Each row is a point on a landscape with many valleys, with its height.
From any point a ball takes the steepest step (drop divided by distance) to one of its 2 nearest points. It stops when none of these is lower. Distance is the straight distance between rows; heights are no part of it.
q_869 height 57.9: [ 40  18  11   2   8  46 -10  47  32 -28  14 -14   1  11  50  51 -19  15
  23 -35 -11   2  -3  21]
q_392 height 31.6: [  5 -12  18 -21  -1  -5 -14  -1   3  25 -26   7  -5  17   1  -3  34   3
 -14  25  11 -15 -20  -4]
q_483 height 21.0: [-23  11   2  48   7   7 -18 -28  -3 -34  26 -26 -28 -50 -43  11 -66 -49
  21 -10 -32  10   2   1]
q_641 height 63.8: [  8  11 -28  38  15  46  14  53   3 -32  43 -23  20 -18  59  58 -19  35
  18 -80 -17  15  41  34]
q_758 height 42.6: [ 14  -5  14 -23   2 -10 -16  10  14  28 -30   5  -3  29  18   8  39  29
  -8  17  17  -7 -16   5]
q_636 height 40.9: [  7   9  20 -26  -3 -13 -15  17   5  30 -40  13  -8  33  42   3  39  44
  -6  21  28  -9 -10  -4]
q_502 height 68.8: [ 45 -22 -11 -16  28  45 -12  37  55 -21  15 -27   6  -1  11  49 -27 -23
  24 -36 -38   9 -35  50]
q_649 height 40.3: [  1  45  24  45 -10  22 -11  16 -10 -26   5 -18 -33  -9  30  23 -13   0
   2 -23  -1  -3  16 -20]
q_747 height 29.7: [-27  45  28  42 -35   0   9  -2 -45  -9  -7  13 -36 -14  32 -25  -4   6
 -10  16  25 -12  26 -45]
q_41 height 52.5: [ 17  11   3  18  18  35 -18  18  25 -26  15 -34 -20 -17   2  43 -33 -35
  18 -32 -32   4 -18  15]
q_684 height 53.3: [-17   4 -28   3  -3 -22  42 -19 -33  32 -11   7  21  13 -23 -21  28  29
 -12   3  13  11  20   3]
q_100 height 76.7: [ 46 -29 -20 -23  27  31 -12  37  59 -13  13 -21  25  10  13  44  -5   4
  15 -41 -30  10 -24  56]
q_254 height 49.5: [ -9   9 -10   5  -6 -14  20  -8 -24  33 -16   2   8  13  -3  -7  32  31
 -13   4  13   2  12  -1]
q_920 height 36.8: [  0  40  12  41  -8  13   1  15 -11  -5   3 -15 -19   1  33  23   3  28
   0 -25   4   4  22  -9]
q_413 height 58.1: [ 43   4  28 -24  13  39 -28  38  46 -25  -1 -15 -15  13  33  44 -22 -20
  21 -14 -11  -5 -32  11]
q_372 height 43.4: [-21  -9  23  -8 -20  -8  -2 -18 -25   8  -3  30 -16 -10  -3 -36   6 -31
 -15  46  12 -23  -5 -42]
q_893 height 55.9: [-12 -14  37 -29 -16  -2 -23  -5  -2  13 -26  23 -21   0  23 -19  22 -27
 -22  49  15 -34 -22 -32]
q_823 height 27.7: [-33  34  19  40 -36  -8  18 -12 -53  -6   8  20 -29 -20  14 -40 -17   2
  -5  23  23  -6  31 -49]
q_755 height 45.0: [ -7  -2  -5 -14  -4 -18  16  -7 -20  40 -26  10   8  20  -1 -17  41  24
 -12  23  21  -4  -2  -2]
q_698 height 66.6: [-18  -5 -13  27  -2 -13  23 -36 -34   0  19   7   7 -14 -54 -34 -12  -6
   1  10  -8  14  21 -11]
q_884 height 56.8: [ 36 -13 -13 -49  15 -17 -22  28  50  20 -22   1  28  49  28  24  29  61
   0 -14  11   9 -16  38]
q_264 height 19.9: [ 34 -24 -34 -37  20  -6 -11  34  57   3  -3  -9  47  32  23  35  24  51
   1 -42  -4  15  -8  55]
q_521 height 66.0: [ -9 -23  -7  11   6  -9   0 -41  -9  -5  14  -2   0 -22 -70 -26 -20 -40
   0  17 -22   4  -2   2]
q_23 height 60.5: [ -1 -41 -12  -7  15  -9   4 -45   0   1   3   0   9 -11 -83 -33  -8 -52
  -8  18 -25   2 -15  11]
q_467 height 69.1: [ 15  13  25   4   1  12 -24  13  12  -3 -10 -11 -22   6  18  22   7  -7
  -1  -2   1  -8 -13  -8]
q_403 height 33.7: [ -8  24  24  -3 -16  -9   0  15 -16  27 -36  15 -18  18  47  -9  34  34
  -8  23  33 -13   0 -20]
q_202 height 62.1: [  3 -12 -51 -40  17 -35  10   9  39  24 -28 -11  57  38  11  20  49  68
 -15 -35  12  14   2  52]
q_156 height 71.4: [  3  13  17  21  -4   9 -15  -3  -5  -5  -1 -12 -21  -9  -2  13   0 -12
  -5   0  -6  -6  -1 -13]
q_272 height 62.2: [  0  -5  40 -18  -8   6 -34   2   8   0 -23   6 -27  -1  17   4  12 -30
 -13  29   8 -27 -25 -25]
q_457 height 65.7: [ 29 -24  -8 -44  16 -17 -22  11  40  26 -32   1  19  43   7  15  42  39
  -8  -1   8   2 -22  34]
q_437 height 28.5: [-25   7  11  36  -6   0 -21 -36  -9 -36  21 -13 -29 -52 -45  -4 -66 -58
  18   9 -22   3   0 -12]
q_589 height 69.6: [ 53 -16  -8 -29  21  42 -15  48  59 -19  14 -12  23  18  35  49 -19  17
  21 -31 -19   6 -19  50]
q_145 height 68.3: [-31  10  -4  23 -17 -22  41 -25 -57  11  23  28  -2  -9 -22 -56 -10   6
   5  23  15  12  30 -38]
q_771 height 51.2: [-13 -12 -70 -40  23 -35  14  27  44   4 -11 -19  80  22  28  25  43  77
 -17 -65  11  20  15  61]
q_104 height 69.4: [ -5 -15 -12  21  11  -1  -3 -31  -3  -6  10 -16  -3 -20 -61  -8 -15 -31
  -2   0 -27   6   0  10]
q_821 height 21.1: [-30   5  23  20 -32  -9  -5 -31 -32 -24  15  26 -28 -39 -11 -37 -37 -44
   1  34  11 -14  15 -51]
q_411 height 54.7: [ 52  -8  -5 -42  14  17 -24  49  58  -5   0   3  25  39  44  40  -1  51
  14 -22   1   8 -11  39]
q_879 height 35.2: [ -1 -38  11 -29   1  -8 -10 -26  -4  20 -12  13   0   3 -37 -26  20 -39
 -20  39   0 -17 -25 -10]
q_716 height 66.8: [-26   2 -16   8 -11 -28  51 -25 -54  23  14  26  11   4 -31 -58   4   8
   1  21  13  14  24 -29]
q_248 height 56.6: [-24   3 -42  -1   1 -29  64 -26 -44  33  -5  12  30  16 -31 -39  25  29
  -9   3  15  17  28  -1]
q_514 height 21.9: [-20   3  20  20 -13   0 -24 -30 -10 -29   9  -3 -33 -42 -31  -5 -48 -62
   4  21  -9  -9  -5 -26]
q_899 height 52.7: [ 34  18  26  -1   8  41 -21  37  31 -29   4 -17 -17   7  36  43 -20 -12
  18 -21 -10  -3 -18   7]
q_873 height 44.7: [  2   8  -7  32  23  30 -16   8  18 -28  24 -39 -23 -29 -15  38 -46 -44
  19 -35 -43  11 -13  18]
q_178 height 62.7: [ 48 -13 -20 -31  14  31 -12  56  53 -17  16  -5  39  20  48  48  -9  48
  17 -37 -10   9  -3  54]
q_429 height 63.4: [-19  -7 -33  23   4 -18  39 -36 -33  10  11   3  22  -3 -55 -31   6  14
  -6  -5  -8  16  29   6]
q_22 height 69.5: [-34   9  11  34 -24 -20  27 -36 -50 -12  37  31  -8 -28 -27 -60 -33  -9
  14  24  15  11  31 -47]
q_257 height 41.8: [ 46 -23 -17 -43  21   4 -22  35  60   4  -5  -4  31  37  24  34  15  43
   6 -26  -6  10 -17  47]
q_935 height 51.7: [-14   3 -14 -31  -3 -33  34  -5 -25  55 -39  17  18  30  14 -26  50  41
  -9  31  33  -3   0   1]
q_13 height 48.3: [-24  -5  28 -12 -26  -6  -5 -11 -23  11 -15  34 -21  -6  23 -36  14 -26
 -19  52  19 -33  -7 -48]
q_400 height 16.3: [-23   5  21  21 -20  -4 -14 -30 -23 -21  13  10 -26 -38 -26 -20 -36 -48
   1  28   0 -12   7 -35]
q_300 height 68.5: [-23   0   3  35  -8 -11  12 -39 -33 -14  28   8  -6 -30 -51 -33 -33 -19
  10  15  -6  12  21 -20]
q_216 height 60.6: [ 31  -6  -5   4  24  38 -13  29  40 -20  18 -30  -2  -5   9  47 -22 -23
  20 -38 -34   6 -22  32]
q_341 height 47.9: [ 23  31  21  23   4  39 -15  31  16 -33   9 -22 -24  -1  36  41 -20 -11
  16 -28 -11  -2  -4  -2]
q_860 height 50.0: [  5 -46   2 -26  13  -8  -9 -35   5  13  -8   2   3  -3 -63 -26   9 -53
 -19  30 -15 -10 -29   6]
q_599 height 66.3: [ 19   4  39 -15   0  14 -37  16  21  -8 -19  -3 -27   9  24  21   8 -18
  -3  10   5 -17 -25 -13]
q_383 height 33.5: [ -2  32   8  24  -9   1   2  13 -12  11 -10 -10 -12  10  30  16  20  37
  -5 -13  12   3  14  -6]
q_295 height 27.8: [-17 -27  14  -9 -12 -11 -13 -36 -14  -8  12  18 -13 -29 -45 -32 -25 -65
  -5  40  -5 -16 -10 -27]
q_475 height 15.3: [ -2 -18  13 -15  -2  -6 -10 -13  -5  22 -16  10  -5   7 -18 -16  26 -17
 -18  31   5 -14 -16 -11]
q_766 height 32.7: [-14  33  31  23 -22   3  -6   4 -26  -5 -15   8 -33  -7  29 -10   8  -1
 -11  17  19 -17   8 -36]
q_110 height 60.4: [ 31  19   0  11   8  37  -4  48  25 -22  19 -15  10   8  55  51 -11  32
  17 -47  -8   8  10  22]
q_72 height 68.2: [ 13 -15 -26 -38  15 -29   1   4  30  32 -30  -4  35  40   3  13  50  53
 -12 -13  13   7  -8  39]
q_164 height 35.8: [ -8 -28  12 -10  -3  -5 -24 -35   0  -8   3   1 -18 -30 -51 -16 -25 -71
  -7  33 -15 -12 -21 -13]
q_727 height 61.3: [-25  -1 -13 -16 -11 -29  51 -12 -50  43  -8  32  11  16  -4 -57  30  12
  -6  37  26   2  11 -29]
q_859 height 57.3: [-12 -12 -68 -45  21 -42  17  10  41  18 -28 -16  73  31  14  16  52  77
 -19 -47  16  16   7  58]
q_918 height 59.7: [-27  -3 -46  10   5 -29  66 -36 -41  19   5  10  34  10 -52 -43  13  28
  -4  -8   4  24  35   2]
q_937 height 40.7: [ 11 -22 -53 -32  21 -15   3  36  50   2   1 -17  62  22  25  33  32  63
  -6 -59  -2  17   5  60]
q_793 height 72.9: [  2   0   1  22   5   5 -12 -16  -2  -3   6 -16 -12 -14 -30   7  -6 -23
  -4  -2 -19   0  -2   1]
q_38 height 57.0: [-20   1 -27 -24  -3 -36  58 -13 -40  52 -26  22  25  27  -4 -42  43  30
  -7  27  30   4  10  -8]
q_82 height 69.7: [-32   6  14  39 -20 -13  12 -42 -39 -25  35  19 -14 -42 -38 -44 -46 -24
  18  21   3   9  27 -35]
q_309 height 44.0: [ 10  44  27  37  -3  32 -16  24   3 -43  10 -23 -34 -11  34  34 -28 -20
  11 -25  -9  -4   3 -15]
q_35 height 64.6: [-22  -7 -21 -11  -5 -33  55 -23 -48  31   8  33  19  16 -31 -65  18   2
  -2  27  18  10  14 -28]
q_857 height 34.7: [-13  11  -7  47  20  21 -18  -7   8 -37  29 -38 -31 -42 -26  29 -63 -46
  23 -31 -45  14  -7  11]
q_637 height 62.5: [ 23  22 -11  20   5  49   7  57  16 -31  31 -16  20  -3  72  58 -19  45
  21 -64  -6  10  28  30]
q_524 height 24.4: [-35  15  24  24 -36  -8   6 -21 -42 -14  12  32 -28 -29   3 -44 -23 -27
  -4  36  19 -16  20 -55]
q_611 height 44.2: [  2 -29  15 -17   7   0 -29 -24  14  -2  -7 -12 -20 -20 -44  -1 -15 -70
 -10  25 -19 -12 -34  -1]
q_328 height 29.6: [ -4  34  20  14 -16  -5   1  17 -16  16 -25   2 -18  15  45   4  27  39
  -7   5  27  -5   9 -16]
q_706 height 36.0: [-23 -23  22 -17 -22  -8 -14 -29 -15  -4   4  29 -20 -25 -16 -34 -14 -61
 -14  49   4 -27  -9 -41]

Call two points neighbours if one is among the 2 nearest of the other. Go from one point of each pair to the other, from neighbour to neighbour, staying as low as possible. Name the highest point that can't be avoided.
q_328 / q_400 => q_766
q_264 / q_328 => q_100
q_475 / q_328 => q_758
q_483 / q_400 => q_437
q_328 / q_295 => q_860

Two balls start at each pair of points below. Name the first point that both come to, or write never.
q_766 / q_793 => never
q_82 / q_716 => q_755
q_72 / q_248 => never
q_35 / q_918 => q_755
q_110 / q_413 => q_899
q_589 / q_457 => q_257

For each start below, name the point where the ball stops.
q_22 => q_755
q_641 => q_328
q_156 => q_295
q_104 => q_475
q_637 => q_328
q_13 => q_295
